Points on a hilly landscape, in no order, each with its height.
From any point a ball rolls to the lowest of the 6 points nearest to it. It stops when none of these is lower. Distance is the straight distance between rows; heights are no part of it.
Q_461 height 1.03: [-11  17 -54  -9  -3 -40  46   1   5  -1   1 -28]
Q_540 height 4.70: [-12 -43 -27  25 -13  25 -37 -15 -22 -33 -31  26]
Q_304 height 3.34: [ -4  38 -41 -19 -71  12 -39 -31  15 -27   2   6]
Q_337 height 7.76: [ 24 -28  44  42  45   0 -15  -6 -43  10  -5 -13]
Q_116 height 3.91: [-19 -36 -30  -5  -6  69 -17   1  15 -50 -42  69]
Q_771 height 8.07: [ 22 -31  56  40  51  15  29  -3 -23  23 -17  -7]
Q_555 height 5.34: [-22 -42  59 -17  12 -13  55  21 -44  46   1   0]
Q_53 height 2.67: [-27 -20 -28 -36 -45  32 -28 -27 -11 -52  -3  45]
Q_347 height 5.08: [ -6  24 -11  13 -46   0 -49 -26 -10 -16  -2 -21]
Q_599 height 3.92: [ 81  57  10  42 -31   7 -32  14  36   7  23   2]
Q_765 height 3.54: [ 56  40 -57   8 -25 -25  35  22  72   8  17  -5]
Q_552 height 4.76: [  4  50  45 -22  27 -49   5  18   8  59  50 -23]
Q_619 height 5.80: [ -9 -33  75 -13  63 -18   5  14 -36  43  32  -2]
Q_672 height 4.25: [ 49  60   2  22 -14 -23  -9  15  30  12  23 -30]
Q_475 height 3.07: [-40 -15 -78 -29   1  24 -24  20  21 -53 -35  26]
Q_369 height 4.31: [-35  40  66 -54  -7 -27  23  19  14  63  50  -1]
Q_683 height 3.19: [-24 -40 -17 -36 -31  58 -16 -32 -17 -52 -21  68]
Q_949 height 3.18: [  6  49  27 -33 -12 -39  57  11  17  56  25 -23]
Q_591 height 6.23: [  5 -44  11  22  27 -19  59   1 -21  19 -14  -6]
Q_478 height 0.24: [ 65  41 -34  19 -53  13 -20  18  57 -13  15   8]
Q_505 height 4.24: [ 38  67 -12  15 -55   4 -54 -23  31 -10  11 -10]
Q_159 height 3.36: [-19  -4 -16 -24 -64  27 -36 -42 -33 -46   6  43]
Q_88 height 7.02: [ 31 -42  27  24  40  10  66  -8  -2   8 -25   3]
Q_818 height 2.07: [-13  24 -17 -14 -11 -40  56   9  -3  39  16 -33]
Q_956 height 7.28: [ 16 -41  74  30  73  10 -12  -3 -23  14   8  -5]
Q_808 height 1.95: [ -1  36 -65 -15 -34   6 -25  10  68 -32 -11   4]
Q_897 height 7.70: [ 14 -33  38  57  21  18 -43 -14 -41  -7 -19 -17]
Q_531 height 4.81: [-12 -15  -4  12  25 -35  26   4 -28  12  -2 -30]
Q_237 height 4.19: [  1 -52 -34  38  28   3  18  -2  -1 -14 -40  20]
Q_456 height 1.83: [-33  -5 -39 -58 -41  44 -39  -5   1 -53 -16  51]
Q_876 height 3.43: [ 38  55 -21   2 -13 -29  19   1  34  19  25 -33]
Q_677 height 3.03: [-26 -17 -76   8   3   2 -11   6  17 -27 -17  12]
Q_107 height 3.64: [-40  -7  60 -41  -7 -14  40  32 -23  64  20 -15]
Q_507 height 6.97: [ 34 -40  33  51  49  28  29 -22  -1  -7 -31  -1]
Q_438 height 2.83: [-25 -17 -17 -70 -42  33 -21 -40 -25 -54   6  72]
Q_573 height 5.90: [ -2  44  19  27   7 -23 -37  -8 -15  17  17 -38]
Q_714 height 2.48: [ 23  50 -58   0 -29  -8   1   8  60 -20  -1 -11]
Q_318 height 5.55: [ 24 -49  -6  46  25  15   8 -14  -7 -20 -32   0]
Q_698 height 2.71: [  6  41 -46  -5 -55  -7 -31  -6  40 -30   7  -2]
Q_665 height 4.89: [  5 -48 -34  38  37  31  23  -6  25 -30 -37  27]
Q_160 height 6.98: [ 27 -31  37  64  22  46 -10 -27  -8 -23 -34   2]
Q_658 height 7.17: [ -1 -31  40  23  50 -16   6  -2 -37  13   2 -20]
Q_129 height 4.64: [ -8  21  20   0  25 -38  17  -5 -17  32  16 -39]
Q_419 height 1.77: [  5  39 -34  10 -12 -36  -2  -5  17  11  10 -38]
Q_957 height 7.31: [ 12 -47  44  18  36  -2  50  10 -33  27  -6  -4]
Q_592 height 3.78: [-21 -34 -22 -76   5  77 -28  32   4 -60 -29  66]
Q_662 height 2.61: [-40 -28 -49 -32 -13  41 -38  13   3 -55 -22  43]
Q_537 height 6.58: [-18  -2  31   9  42 -30  -1   7 -34  22  12 -23]
Q_388 height 2.57: [-24  -4 -59 -19 -24   2 -35  -6  26 -38 -18   2]
Q_157 height 5.02: [-17  33  53 -30  37 -45  -4   6  -5  48  52 -20]
Q_196 height 4.69: [-68  23  68 -59 -43   4  31  42   7  67  13 -12]
Q_675 height 5.94: [  0 -18   0  35  25 -11 -26  -4 -39 -12 -11 -24]
Q_571 height 1.87: [-34  -1  52 -38  17 -28  29  15 -30  60  25 -15]
Q_847 height 4.62: [ 45  58  31  -4   7 -26   5  15  23  54  41 -26]
Q_9 height 2.72: [-19  -8 -37  22   3 -15   2  -2 -13 -19  -4 -21]

For each start below, name the point where the ball stops.
Q_388 | Q_478
Q_337 | Q_461
Q_304 | Q_478
Q_540 | Q_456

Two balls start at each pair of points below. Name the first point that both come to, or write never.
Q_160 and Q_573 | Q_461
Q_956 and Q_957 | Q_571
Q_847 and Q_658 | Q_461
